A landscape with many valleys, sampled at points; each row gives a point and its height.
A ball rolls from a point to whichever of its 2 nearest points has the largest drop for the distance, and stops where none of them is lower. Distance is the straight distance between rows; heights are no part of it.
(894) height 70.8: [ -5 -24  -2 -14  -4  14   5  -4  10   1   1  -4  13  -7  12   5 -15   0
  -1   3 -14  13   8   9  -7 -13  -4  11   1   0  13   6   2 -11 -11   6
  10 -14 -15]
(916) height 28.8: [  0  -5 -18   8 -11  -2 -10  -1   5  -2   8   0  17  -6  -6   1  -3   1
 -25   3  -7  16 -17   0 -19   5  -3   8  -1   0  -9  -6  -4 -17  -3  -4
  10 -24  17]
(1312) height 58.0: [ -4   3 -14  -1  -4   0  -3 -11 -10   4  -9   1  -9  -3 -27  -2  -1  -3
   7   3 -21  -6   0  -1  -1   1  -1  -3  -2   2 -13  11   6   2  -6  -1
 -15  -2   7]
(1273) height 21.9: [-10  12  -9  16  -1  -5   4  23   0   3   2  12  13  -1   5 -23   6  -1
  -4  -7  -4   3 -17  -2  -8  12 -10  15   2 -12 -12  -5  -8   4   4   1
  17  -1   9]
(1113) height 71.3: [  0   8   5  -6  15   0   6  11  -2   6   3   5  -3  17  -4 -17   1  -3
  11   5   6  -2 -11  -5  12   2  -2 -18   7  11   5 -14  -4   7  12  -1
  -5  12  -7]
(1306) height 41.7: [ -1  16  15  -5  14  19  -1   0  -4 -21   4  -8   8   8   7   7   7  10
   2   2  -5   6   4  -4  -7 -23 -27  10  -6   0   6 -11   1  -3  -1  19
 -10  -2   3]
(1026) height 69.2: [ 13   0   8   9  -5   6   7  29 -17   3  12  13  -4 -13  18  -4  11 -15
   3   2   5 -13 -28 -10   8  13  -8  11   5  -4   8  -9   3  -4   9  12
   2   9 -10]
(514) height 48.7: [ 13   2  13   9  -2   5  -9  17   2   1  16  -1   4 -14   6  -1  19  12
   6   5   0 -13  -1   7  -2  -4  -2   5  11   5  -4  22   1   3   2  -9
   7  -2  -5]
(11) height 14.0: [ 11 -13  -6 -12  -8   3  -6 -10   9   7  -2  -2 -16 -10  10  20   1  -9
  14  -8  21 -11  30  -8  22  15  17 -24  -5  -1   9  -7   6  -3  13  12
  -8  15 -17]
(427) height 19.6: [-15   0  -7   1   6  15 -15 -20  14   6  -4 -10   3  -1 -17  11  -8   1
  -8   7   0  -4  -3  -9 -14   6   2  16   6 -11  -3  11 -13  -8   6   1
   5 -24  14]
(1246) height 31.6: [ -1   2 -10   6  -6   3   0  15   1  -8   3 -13  23  -1 -10  -2 -19 -16
 -25   7 -17  21  -3   7 -20 -12  -9  19  -7   2  -5   2 -11  -6 -11  -7
   4 -11  21]
(1212) height 69.1: [  0   2  13  -8  14  -8   4  13  -6  18  12  -6   3   2   6 -14   2  -1
  24   7  12  -9   5   3  16  -6   6  -9   9  19   9  -5 -11   8   6 -15
  -1  12 -12]
(309) height 38.6: [  2  13   5  -5  16  13  -3  -4   2 -15  13  -7  14   8   7  -4   7  10
  -8  15   1   5  -7  -5 -15  -7 -19   5   7   1  13 -21   3 -13   2  19
   7 -14  10]
(115) height 47.3: [  2  13   4  -4  17  -7  -4   0  -2  -4  -1   0   3 -13  14  -3  16  26
  10 -10  11   0   5   0  -5  -2 -11  -9   1   3   0  -8   6  -7   3  -3
   7  -5 -15]
(411) height 72.5: [ -5  -6   1  -3  -7 -12   2  28   4  -9  -7   1  14   7  15   0  10  -4
  10  -1  -6  10  -8   0  -2 -21 -11  22  12  -3   6   8  -7   3   9   5
   9   0  -5]
(125) height 54.3: [  9  23   1  20   4   2   2   7   5 -21   2  -6  -2  15 -10  -2  -2   1
 -10  12   2  -9   4   6   0  -2  -8   1  -7   0 -19   8 -13  19  -4   3
 -17   8  20]
(1248) height 61.5: [ -3   7   2  -4   6 -22   2  12   4  10   1  -5  15 -20  13   6   0  13
  17 -19  -3   1  16   9   6  -4   9   3   3   3  -3  10   2  13  -9 -16
   5  21 -11]
(1133) height 46.5: [ -1  10  -8  -3  10 -21   1  -5  -2  -1 -15  -4   5 -10   9   1  11  27
   5 -22  23  -5  10  -4   6  -1  -2  -2 -10  -7  -6 -13   8   5 -12  -9
   7   9 -11]
(226) height 77.5: [ -9  -6  -3  -7  12 -16   7  14   2   1 -14   0  -5  -3  10 -12  -9  -5
  14  -1  14  16  -6  -1   0 -18   4   7  17  -3   2   8 -15  14   7 -13
   6   6 -11]
(199) height 64.2: [-16  -9 -12   3 -14 -14  -2 -15  -2   7  -8  15  -4 -22   1  17 -16 -22
  -8 -15  -8  -1 -20 -21  10   9  11 -11 -18 -15  -2   0   8   4   8   1
  -7  16   0]
(508) height 50.0: [  4 -10   0 -11   1  -7   8 -10  -6  -3 -11 -15 -12  24   2  -9  11   1
   8  -5   5  -6   9   3  -4  16   0  19   5   6  11  -8  -3  -8  11   8
   8   5   9]
(144) height 31.5: [ -3   8  -6   2  15   4  -4   5  -9   3   5 -16  20  -9  -1  -6   1  10
  -9   3  12   2   3  -4 -28  -7 -10  19   8   0  -6 -15 -14 -14   2 -13
  15 -16   9]
(173) height 52.2: [ 12  -9  -1  -4 -10 -11  13   8  -8  -5  -8 -17  -1  14  15 -22  20  -3
  11 -10   4  -8  11  17   0  14  -1  -1   2  12   1 -16   4  -4   1   4
  10  15   6]
(743) height 63.4: [ -7   9   4 -10   2   6   8  15   8  -4   0  21   5   0  -3 -12  -9  -6
  -4  11  -4   7  -5  14  -2 -19  -9 -12   5   0   4   7  -2  10 -18   5
   9  -3 -14]
(975) height 52.9: [-10  -2  16 -15   8   7   9   1  -2   3  -5  11  -4   3   7   6  -8 -10
   3  -4  15  -6 -18 -11   6   1   0   2   3 -12  11   5  -5  19  16  -7
  -3  22 -19]
(1264) height 34.4: [  4   3   3  19  -6  -5   3  28  13  -5   1 -16  12  -9   9  -7 -14 -10
 -23   7  -5  19  10  11 -19  -1  -4   6   3   9  -3  11 -12  -6  -9  -1
  15 -14  11]
(372) height 29.3: [-18 -13  -8   3  -5 -11 -19 -11   5   4   8  20  10 -17  13  12 -11   4
   3   3  -7   2 -17 -17   3 -19   7  -7  -6 -19   5  -8 -10 -12  16  -7
   8  -4   2]
(1009) height 10.9: [-14   3  -9  -1  16  -3  -9 -29   6  10  -7  -4  -5  -4 -24  14  -5  11
   7  -4  -2 -19   4 -14   7   9  11  11   6  -6  -6  11  -5   5   4  -2
  -1  -5  14]
(92) height 57.7: [  1  -8  10   3 -13  -5  -3   6  -2   4  -5  -8 -12  -4  17   8  17  -5
  10 -10   0  -9  14 -10  11  15   6   3  -1  -6   0  16  11   6   9   7
 -10  20 -11]
(1042) height 47.2: [ 11  -4   3   4   5  -7  -4  -8   5  11 -10 -10 -17  10   6  -7   6  17
   6  -2  17  -4  16  -1  -8   9   8   3   4   7   6  -2  -4  -6   8  -3
   3  -6   1]
(829) height 53.7: [  6 -15   5   3   5   8  -6   8  13   3  12   7  -4   2  -3   0  -4  -6
 -12   9   3   7 -25   6   4  -1   1  -8  13   2   2   5  -5  -2   8  -9
   9 -10  -8]
(453) height 67.9: [  1  -7   2  12 -14   8   2  34   4   8   6  23   0  -9  11  -4   2 -21
  -4  -1 -15   4 -26  -4   6   9 -11  14   1   5   2   0   5 -12   1  16
  11  -1 -15]
(229) height 54.7: [ -8  22  -2 -11  14   1  -8 -13 -10  -4  -3 -10   4  -1 -15  -9   0  18
  -6   9   1   3  15  -4 -15   4  -5  -9  -5  11  -5  -3   1  -8  -7   5
   2 -15   7]
(160) height 41.8: [ -6  -1   2 -13   8   4  -6   4   7  -1   4  -6  10  17  16 -15   5   9
   1  13   3   8   2  -8 -12   1  -4  12  11   5  12  -3 -15  -8  13  11
  14 -14   7]
(801) height 69.7: [-17  -9   1 -23  -1   0   1 -12   7   2  -4 -12  23 -16   3   9 -18   5
 -15  -3  -2  27  11  -2 -10  -7   1  15   7  -3   5  15  -6  -1  -7   4
  22 -13  -4]
(840) height 56.4: [ -3   9 -11 -10   7   0 -12 -17 -11   6 -10  -6  -7   3 -21   0  11  10
   6   8 -14 -11   8  -4  -3   3  -3  -5   6   8  -5   0   5 -14   7  12
  -5 -13  13]
(968) height 34.8: [ 16  -5  12   3  -5   7  14   8   1 -15  -1 -24   5  -2   7  -4   3 -13
  17   4 -12 -11  11  16  -4 -13 -16  21  -2   8   0   7  -7   2  -4   3
  -8  20  -2]
(911) height 43.7: [ 17   6   7  -8 -15  14   3   7   1  -9   3  -8  -2  12   4   2  27  -6
  17   2 -18 -11  11   7  17   6 -13  -1   0  16  -8   1  12  -8   7  18
 -13   7  -6]
(364) height 35.1: [  7 -19 -10   1   1  -1 -17 -23  18   0 -17 -12 -13   9  -1   5  -3   3
  -3  -7  11   7   4  -6  12  14  12  -6  -1  -6  -8  -9   8  -3  19   3
  -4  -1   6]
(51) height 11.6: [ -9  11  -3  10   4 -13  -1  10  -1  16   7  17   4  -9   4 -16  10  21
  -8 -19   0   2 -14  -2   6  16   2 -10  -1  10 -20  -8   1   4   1 -16
  11  -4   0]
(1221) height 80.8: [-14  -4   1   9   9   1  -6  17  11   5  -6  15  -3   2   8  -5 -10  -9
   0  -2  22   9 -25 -10   1 -10   2   3   9 -17  -6  -3  -8  12  15 -10
  15   3 -12]
(818) height 40.0: [  4  -3   4   2  -2   0  -8 -20   9  -6 -13  -7 -17  14  -5  14  22   8
  -7  -4   7 -15   0  -4   6  11   4  10   2  -9 -12  10   7  -2  16  -2
  -5  -1   5]
(934) height 59.4: [  4   8 -22   3  15  -1   4 -12 -16 -13   0 -12  15  -1  -8 -18  -6   2
 -10   1   0  19  -1   4 -14 -13  -7  -9   2  -4 -17 -16   3  -9 -14  -8
 -11  -7   6]
(666) height 66.7: [-10  -5   6  -2   0 -15  -1  20  -4   7  -5   7   2 -13   5   2  -7  -1
  -3  -9 -18  25  -9   2 -12 -10  -3  -3   9   1  -3  12   2  -4   2 -12
   9  -7 -18]
(524) height 57.1: [  8 -17 -12  10  -8   8  -8  19  17  -1   7   8   8  -6  11   1  -8 -16
 -14  11   1   6 -28   4  15 -20   6  -6   0 -13 -11  10  -4   5   2 -17
   1   0  -6]
(1142) height 35.2: [  2   7   4  -3   9   3  -3  11 -10 -15   3 -22  22  -4   9  -5   2   0
  -8  12   0   6   0  -1 -18 -22 -20  23   5  -6   7   1 -11 -17   0   8
   6 -21  12]
(962) height 47.0: [ 18   3   9   2 -10  15   7 -20  -9   2  -6   9 -24  11 -18  17   2 -10
  -2  10  -1 -15  17   1  -1  11   3  -2  -8   2  11   2  16   1 -11   4
  -9  -1 -15]
(1106) height 56.1: [ 15 -15  -7  -1 -26  -6  -2   9  -9   8  -3  -6 -11  -2  13   8  12 -11
   7  -6  -3 -18  14  -6  11   7   6  -3 -17   3   9  -1  16  -7  -3  19
 -15  10  -1]
(292) height 43.2: [ -9   0   6 -11  11   7   2 -27  -3   0   6   4  -5   8 -16  25 -22   2
   5  11  -7   2  -1  -5   2 -12  12  -5   2  -7  26  -4   7   8  -5   1
 -12   1   1]
(1266) height 26.8: [-14  11   1   9  14  -2  -1  19   2   5   4   2  13 -10  11 -18  10  12
   2  -5   9   2  -5 -11 -11  -8  -2  18  14  -4  -7 -11 -10   0   3 -14
  27  -9  -6]
(1257) height 30.8: [-10   3  -8  13  12 -18   7   9  -3  12  -3 -14   0   2 -17 -11 -24  -8
   0  12   1   4  14   5 -15   1   7  -9  -3  22   5  -8 -13  -2  -1  -1
   2   2  20]
(89) height 52.1: [  0  16  -6   5  -3  -4   0   4 -14  -9  -1  -2  -4  -1  -7 -20   4   1
  -1  12 -15   6  -5  -1  -9  13  -9   3  14  12 -10  18  -4  -9   4   5
   2 -14  17]
(387) height 62.1: [-19  -4  -4   9  -5  -4  -9 -18   9   4  -2  25  -7  -8  -1   1 -12 -10
   1  -3  -5  -7 -17  -9  18  14  20 -21 -19 -12   1   6  -2  13  13   3
  -5  16   9]
(1327) height 49.3: [ 15   0   3   5  -3  12   4 -24  -9   4  -3  -5 -21  12 -30  14   6   4
 -15   6   5 -20   2   8 -13  12   1   1  -2   5  -1  -5  10  -6  -9  -9
   8 -15   4]
(1298) height 42.6: [ 18  10   3   1  -1   3   0  -2 -14   6   3   8 -11  13 -10  -8  16  -4
  -3  15  18 -25 -10  -3  16  13   3 -21 -13   3  -5 -25   4   5   0   3
  -2   7   3]
(592) height 36.8: [ 17  12   8  12  -4  -2  -2  21   6 -18   3 -13  10  -5  22  -1 -14  -5
 -19   5 -12  13  17  12 -12 -19 -12  11  -6   9   2  16  -9  -6 -21   2
   2  -2   1]
(1091) height 65.0: [ -8  -2  -4   0   3   6   1  14  -8  -3   5  24   5 -10  -3  -8 -17  -7
  -6   2 -12  26 -13  10  -6 -18  -8 -12   5  -5  -8  11   5  -2 -12  -8
  -3  -9 -15]
(598) height 39.9: [  6   9  -8   7  -9 -15  -5  10 -17   5  -3   8  -6   4 -18  -9  23  -6
   0   0   6 -22 -12  -3   8  14   0 -14  -2   8  -8 -21   6   0   2  11
   6  -7  22]
(599) height 45.9: [  0   1   4   1   2   6   5 -15   8 -16  -9 -20  -6   8   8   9  -4   4
 -11 -19  -7   7   9   8   0  -2 -15  26 -10  -5  -7   8  -4   0  -2   7
  -8  -3  -2]
(1304) height 40.4: [  8  -8   4  -3 -14  19  11  -8   9  -3  14   4   8  10  -5   1   6  -3
   0   8  -1  -6  13  17  -4   3  -8 -10 -10   7  10 -18   9   1 -16  10
  -4  10  -1]
(79) height 13.9: [-14  -1   1 -17  -1   1  -3 -16   1  -2  -1  14  -6   4  10  18   8  10
   7  -6   2  -6  10 -12  18   5  10 -23  -8  -1   6   3  14  -3  16  13
 -12   9  -2]
(914) height 39.5: [ 12  13   9   3  -1 -11   1  10  -2 -18  -3 -24  10  -6   7   5  -3  -1
  -7  -8  -7  11  13  15  -4 -19  -4  21   0  10  -4  30 -12   3  -5  -8
  -1   4   3]
(1301) height 50.9: [  7 -15  13 -16   0   6  -7   6   1  12  16   2   4  -2   2   6  14   4
   6  15   1 -12 -12   4   4  -4   5  -4  16   6   5   8  -3  -8   9 -13
   1  -6  -5]
(1311) height 40.1: [  9  11   0   0  -2  -3  12 -10 -10 -19 -14  -9  -7  21 -10   4   7  -2
  -2  -5  15 -16   7   7  -1   2  -2   0 -13   2  -5 -20  11   2 -11   6
  -1   8   3]
(549) height 51.8: [  3  -8   8   0  -6  -2  -2  -5  15  -4   0   0   2  10  -7  23 -14   1
 -12   2  -8   4   2   2   4  -9   5   9 -10   4  -2  20   5  13  -3  -1
 -12   7   1]
(1101) height 28.6: [-16  21  -8  -6  12  24  -7 -34  -8  -5  -4  12  -1   0 -25   2   6  18
  -3  -2   2   9 -10  -5  -4  -3   3  -3  -1  -6  -3 -20   7   2 -15   3
 -10 -13   4]
(1064) height 43.5: [ 11   0  -1   2 -11   3  -2 -20   7 -24 -16  -6 -18  22  -8  11   5   5
  -9 -11  -1   1   5   7  14   9  -3  14 -15  -5 -11   9   7   4  -3   3
 -13  -3   0]
(688) height 57.4: [-19   0  14  -4  -9   0   4  14   6   4 -10  33  -8   1  12  -9  -1 -18
   4   2   5  -4 -27 -13  12   9   7   4   8  -9   4  13   1  18  10   8
   5   9 -15]
(498) height 24.6: [-15 -10  -9   7   6 -12 -11 -12  -2  27  11  12   6 -25  -8  11 -16   7
  -1  -7  -3 -11 -11 -16   1  -6  11  -7  -9 -17   3 -10  -6  -1   4 -15
   9  -3   7]
(374) height 17.7: [ 12 -15   0  -2  -4  -8   2  -1   9  16  -4  -4 -13 -10  10   0 -13   1
  19  -9   6  -3  29   1   7  10  12 -13  -2  -4   9   3   1  -6  -3   4
  -4  12 -11]
(1021) height 6.6: [  0  -8  12  -9 -10  -2  -1   4   9   7   6   4 -14   8  22  16  13   1
  10  -7  14  -9   9 -14  19  18  18 -24  -1   3  20  -2   1  -3  24  12
  -9  12  -4]
(1186) height 65.7: [ -5 -16  -8   7 -18   6  -1 -19  -2  15  -4  20   0 -25  -3   4  -6 -18
 -11 -16  -6   1 -18  -4   3   7   2  -6 -22 -14   0  -7  19  -1  -9   3
  -8   0  -8]
(1083) height 60.8: [-19  -3   1  -9  -9  -1   5  26  15  -2 -13  29  -4  -4  11  -9   1 -13
   4   8   7  14 -17   7  11 -15   3  -3  19  -8   3  14  -7   9  -6   1
  17   2 -14]
(694) height 56.5: [  5  14 -21  25  -5 -11   0   4 -15 -18 -11  -4   0  13 -13  -8   0  -2
  -6   4   0 -12   4  -1  -7   0  -8   1 -10  -8 -19   3   0  -5  -5   2
 -17  -1  22]
(1260) height 18.9: [-30   3 -14   9   0  -6 -17 -20  10  28   2  10   1 -13 -17   9  -3   7
   0  -8  -6 -14  -6 -15   8   9  14  -6  -8  -1  -9   3  -8   1   8  -6
   0  -5  13]
(38) height 60.9: [  5  -7  -6  -5   3  10   5 -13  -8 -12   3 -22  17  -4  -6   2 -12   4
 -16  -3  -1  30  -2  11  -7  -9  -1  11  -1  -6  -3  -8  -8   4 -18  -8
  -8 -12   6]
(868) height 19.0: [ 16   0   8 -20  12  16   3  -2  -7   5  15   1  -2   0   0  15   2  -9
  20   6  21 -14   5 -11   3 -12  -6 -19   3   2  20  -6   2  -9   5  -8
 -18  10 -17]
(448) height 46.6: [ 10  20  10  16  -4  -9  -3  14   9 -14   1   3 -15   0   8  -3   8  15
  -3   1   3  -2  10   8  -5   9   4  -1   7  12  -6  25  -7   0  -4  -5
   8  -7   6]
(810) height 45.1: [ 27  10   9   9 -16  11  11  -4 -10  -6   3  16 -25   9 -13   5  12  -9
  -7   4   4 -19  -2   3   7  18  -3 -17  -7   1  -2  -9  17   3 -12   5
  -7  -3  -8]
(537) height 66.8: [-15 -15   9 -14  16  -3   5   3   5  28  11  -1   4 -13  10  -3 -12  -6
  23   1   6   1  16  -3  20  -1  13 -11  13  11   7   0 -10   7  11 -22
   6  10 -19]
(369) height 38.0: [ 15  -3   8   5  -6  22  12   7   4  -5   4  -1  -5   2   1   1 -12 -17
   7   8  -6  -5  17  18  -3 -10 -19   8  -6   6  10   0   2  -4 -14   8
  -4   5 -14]
(421) height 24.9: [ -7   4 -12   4   5  10 -16 -12  15   7  -5 -11  11   0 -11  -6 -22  -7
 -15   9  11  13   7  -9 -25   7   8   8  -8   1  -4  -4 -18 -13  -3   3
   7 -24  16]
(1308) height 19.9: [-22   9   3 -11   5   7 -11 -29  -5   5   5  21  -5  -4  -4  17   8  15
  -8  -3  -1 -16 -13  -3  10   3   5 -18  -9 -11   7  -2  13  -4   1   3
  -4  -5   4]
(1209) height 51.5: [  4  21   7  12  -1  13   2  -8  -6 -27   3  -5  -4  17 -14  10  -8   6
 -24   7  -3   8   5   7  -8 -12  -6  10  -9   5  -2  10  -2   8 -18   3
 -18  -9  11]
(624) height 46.0: [ 17  15  11  -1  -2   5   8  -6  -2 -11   4 -10 -14  15  -8   8  13  -5
  11  14 -14  -6  18   8   5  -1  -7  -5   8  17  -4  17   0   1   7   7
 -12   2   0]
(1219) height 25.7: [-15   2  -7   4  14 -21   7   0 -12  26   0  -5  -4 -11   0 -20 -13   1
  18  -2   3   4  17   1   3   2   6  -7   0  13   2 -13  -6  -2  -8  -7
   4  -7   5]
(29) height 50.6: [  6   9   4   8 -10   5  -4  16   2  -8   5  -3   8   4   0  -6   9   3
  -2   8 -19  -5 -10   0   0  -4 -14  12  11   9 -11  18  -3  -5   3   6
  -2  -8   4]
(450) height 59.8: [ -2   2  -1   3  -2   1   1 -12   0  10  -3  13  -8   8 -20 -14  -3  -2
  -1   8  -7 -12  -9   3   4  12  10  -3  -5   0 -14   2  -7  14   0 -10
  -4   4   8]
(10) height 71.9: [-10 -23  -2  -7  -8   0  -4  -4  15  11   1  -3   9 -18  19  12 -12   0
   9   1  -4   4  18   0   3  -8   7  16  12 -10  11  21   2  -5   2   5
  10  -5 -11]
(335) height 57.9: [ -4   9 -31  12   4 -15   4  -4 -18  -7 -12  -5   4  -4 -21 -16  -7  -1
   0  -1   1   2   3  -8 -12  -5  -4  -8 -12  -9 -16 -20  -2  -9  -6   4
 -18  -1  22]
(605) height 44.7: [  7  10   1   0   1  -3  -4  -2   8  -6   0 -12  -1   6  12 -13   5  19
  -4   5   7   3  17   1 -16   8   4   7   3   4  -2  15 -17   3  -4   3
  11 -14  14]
(821) height 53.5: [ 12   9  -7   2 -16 -13   2   7  -3  -8 -12  -3 -13  11   1 -18  16   0
   4  -1  -4 -10  20  11  -5  21   1  -6  -3   6  -6   0   6  -8  -2  18
   5   1  12]
(351) height 47.8: [-10  -6  11 -10   8  22   8 -11  11   0   6  19  -6   7  -4  25 -12 -12
   0   8   2  -8 -11  -4  13  -5  11 -10   1 -12  14   1   5  17   4   1
 -13  18 -12]
(380) height 70.7: [  6  -7   4   4  -3   4   5  26  -6  -2   5   2  11   1  21  -3  13 -11
   8  -7  -3  -6 -15   0   3  -7 -22  18   4  -9   2  -3  -3   1   9   1
   0  15 -13]
(659) height 74.7: [ -8 -17   2  -2  -4 -17   7  19   4   1  -6  -4   3  -7  25   6   4  -9
  16  -6   4   9   2  -6   6 -20   9  24  13 -15  -1  23  -4  11   7  -9
  10  10 -16]
(539) height 59.7: [-13  -5   2  -3   3 -17   2  -1   2   6  -5   1   5  -9  14  16   7  12
  12 -20 -12  -1  14 -10   5  -1  13   2  -1  -6   0  16  11   5  12  -1
  -3  16  -7]
(1025) height 34.9: [  0   0  -9  10   0 -14  10  -7 -15   8  -6  -2 -19  10 -29  -7 -12 -10
  -5  11  -4  -7   1  11 -11   6   6 -17  -4  12   9 -15   1 -14  -3   2
  -3  -1  18]
(299) height 42.0: [ 16   0   9  -7 -11  12  14  15  -1 -13  13  -8  14  15   0   4  15  -2
  -3   1 -15   0   2  15   4   5 -10   0  -2  18   5 -14   9  -8  -5  17
  -5  11   3]
(291) height 53.3: [ -7  21  -5 -12  -6   8   3 -12 -14 -19  -4  -1   4   8 -10 -19   4   0
 -13   6 -15  17   5  -3 -16  10 -13   1   5  10  -3   5   1 -10  -8  19
  -5 -18  15]
(1261) height 29.9: [ 13 -23  -7   6  -1   3 -16  -9  15  -6  -1 -15  -6  11  12   6  -2  -5
  -6  -5   9  12 -10  -3  11  -8  -3   7   1 -14  -6  -7  -1  -9  20  -3
  -9   3   5]
(171) height 54.1: [  7  -6   7   1  -1   1  -3   0  12   5  13 -14  17  -4  -5  14   1   3
  -5   4 -13 -11  11   7  -6  -6  -2   9  -7   6  -5   2   2   2  -8  -2
  -6   4   7]
(1342) height 66.9: [  5 -14  -4  -1 -13  13   6   8  -4   7   5  28  -2 -11   1 -11  -2 -15
 -11 -12 -14   7 -29   1   1  12  -8  -5  -9  -8   5  -7   9   0  -8   1
   2   2 -11]
(4) height 25.1: [ 18   6   5  -6   4   3   5  18  -5   2   4  -7 -12   5  11   3   2 -20
  26   0  13  -8  15  -1   6  -4  -6 -15   6   3  21  -7   0 -10   9   4
 -15  20  -9]
(535) height 37.4: [  5  10  -4  20  -3 -14   8  11  -8  -6   3   0 -11   7 -25  -3   0  -3
 -12   4   2 -15  -6  14  -5  18   1 -18   2  16  -3 -22  12 -16  -2  10
   3  -8  27]
(1330) height 33.1: [-13  -5  -6  -9  11   6  -4 -27 -11   7   4  -1   4   6 -17   7  -2  17
  -6  -4  15  10  -7  -2  -1  -3   3  -3 -11   2  11 -33  10   0 -15  -8
   3  -5   0]
(1020) height 48.8: [ 17  12  12  -1   1   1   8  -6  -1 -14   0 -15  -8   5 -23  21  -6  -2
  -6   4 -10   7  11  14  -3  -6  -4   2  -4  12  -9  11  10   8 -15  -3
 -14   7  -3]
(45) height 23.6: [ 15 -12   0  -1   1   4  -7   2   5   0  -1 -12 -11  11  16 -10  10  -6
   7  -8  16   2  -7  -8  11   9   2   1   4 -15  -4 -12  -1   7  21   1
 -11  17  -1]
(152) height 30.7: [ 17  -4  16   7   2   4   9  15  -6  -9   0 -16  -7   8   9 -10   4 -22
  28   2   4  -8   9  12  -6   4  -9   4   9   8   9   6  -8   4  10  -2
  -7  23  -7]
(1278) height 24.1: [-22  -7   9   5   8 -13 -11   9  -5  11  11  16   5 -20  17   6   7   6
   9  -4  -1   1 -11 -21   3 -10   8 -13   8  -8   2  -1  -3  -6  24 -10
   9  -2  -9]
(1112) height 44.6: [  3  13  10  -7  12   8   0   1  -7 -17   8  -2  13   1   8  14   6  19
   4  -4   1   7  -3   2 -13 -20 -15 -11   1  -2  13 -12  13  -8  -9   5
  -3   5 -16]
(546) height 43.4: [  9   3  -1 -10   1 -12   2  -3  -4  -9 -18   1 -10  -1   0   1  12   6
   0 -19  15  -9  11  -1  10   9   6  -9 -13  -4  -7 -11  17  10   4   5
  -3  13 -13]
(1081) height 63.8: [  5 -18  -2  -9  11   4   9   1   7  15   7  -5  10  -3  11 -17 -16  -2
   3   3   9   7  -3  11   6  -4  11   4   4   5  -1  -9 -14  11  -9 -29
  12   1 -11]
(543) height 54.8: [  6  -3 -11  12 -20 -15 -11   3   4   2  -9   4 -12   3   5   2   8   4
  -2  -4  -9  -4   6  -3   1   7   1   0 -16  -2  -5   5   9  -6   2   9
  -9   0  14]
(439) height 68.4: [-18   2  -1 -12   6   1  -3   2   1  -9  -3  -3  18 -13  -1   4 -13   3
  -7   2 -16  30  -1  -7 -12 -19  -3   6  11   3  -2  18   4  -6   4  -1
   4 -20  -5]
(739) height 21.6: [  0  -5  -3  -2  -5 -18  11  -4   0  16  -6   5 -13  -9  -8 -13 -13   2
   8   0 -11   6  20   7  -9  12   8 -13   1   8   0   9   0  -3  -5   3
   1  -1   4]
(569) height 59.9: [  1  -9  -5  20 -14   3  -7   3  10   8   5  16   0  -8   1  -5 -10 -19
  -6   2  -8  11 -25  -7  14   3  10 -17  -6 -14 -10   1  -2   8   7  -4
  -4   9   1]
(536) height 17.6: [-27   2   5   6   9  -9  -8   6  -4  23  15  19   9 -16   7  -6   7  20
   3  -2  -1  -5  -4  -8   6  -1   5 -11   9   7  -8   4 -10   6   4 -13
  18 -14  -3]
(330) height 17.2: [ -7   3   5   0   4   3   5  25   5  10  13  21   7  -9   9 -22  13   0
   3 -10  -1   1 -23  -3  10  16   2   0  12  -2  -6   0   0  10   7  -4
  21   2  -9]
(1279) height 24.5: [ -4  12  -5   1   6  10 -14 -17  -1 -12  -5  17  -3   8 -11   7  13  15
 -16  -2   9  -1  -8   1   4   3  -3 -12 -12 -14  -6 -11  17  -1  -8   5
  -5  -9   1]
(267) height 42.7: [ -4  -5  -8  -5  -8 -10   8  -4   1  -8  -8 -16  12   4   2   7 -13   6
  -6 -12 -17   5   4   2  -5 -10  -3  36  -3  -3  -7  28 -11   8 -10  -3
  -2  -4   7]
(134) height 15.7: [ 15  -9  10  -3   2   2  -4   7   5   1   4  -6 -14   9  27   3   9   2
  13  -7  31  -6   2 -12  15   9  12 -10   1  -4  14  -2  -7   8  12  -5
  -1  19  -9]
(265) height 36.7: [  1   1  -5  -7   3   3   9 -27 -14  -2  -6  -2  -3  12 -27  15   1   7
   0   1   8  -5   9   3   3   0  13  -1  -8  -2   6 -22  20   9 -25  -2
  -5  -2   3]
(61) height 61.8: [ -4 -17  -3  -5  -7   0   1  -8   6  18  11   7   4  -2   0 -15  -5   4
   1  10   6 -11  -9   5  11   6  15  -2   2  -3  -3   6 -17  15  -4 -24
  10   2  -4]
(437) height 39.8: [ -3  -4   1  -8   5  18   8 -27 -22  -5   1  -2   1   2 -25  17 -19  11
   0  12  -1  13   8   4 -14  -5  15   4   6   1  26 -13   8   8 -28   1
 -14  -9   6]
(1047) height 62.4: [  2  -6  -8  -3   6   2   7  -4   9   4  -1 -13   8  -1  -2 -12 -19   3
 -11  -7   0  13   1  12 -14   1  -2   9   1  -3  -6  -2 -12   8  -9  -8
   9  -6   1]

For each start below, name the point where the ball stops.
(1081) | (514)
(894) | (1021)
(546) | (1021)
(10) | (1021)
(624) | (868)
(1342) | (514)
(539) | (605)
(810) | (1021)
(599) | (1009)
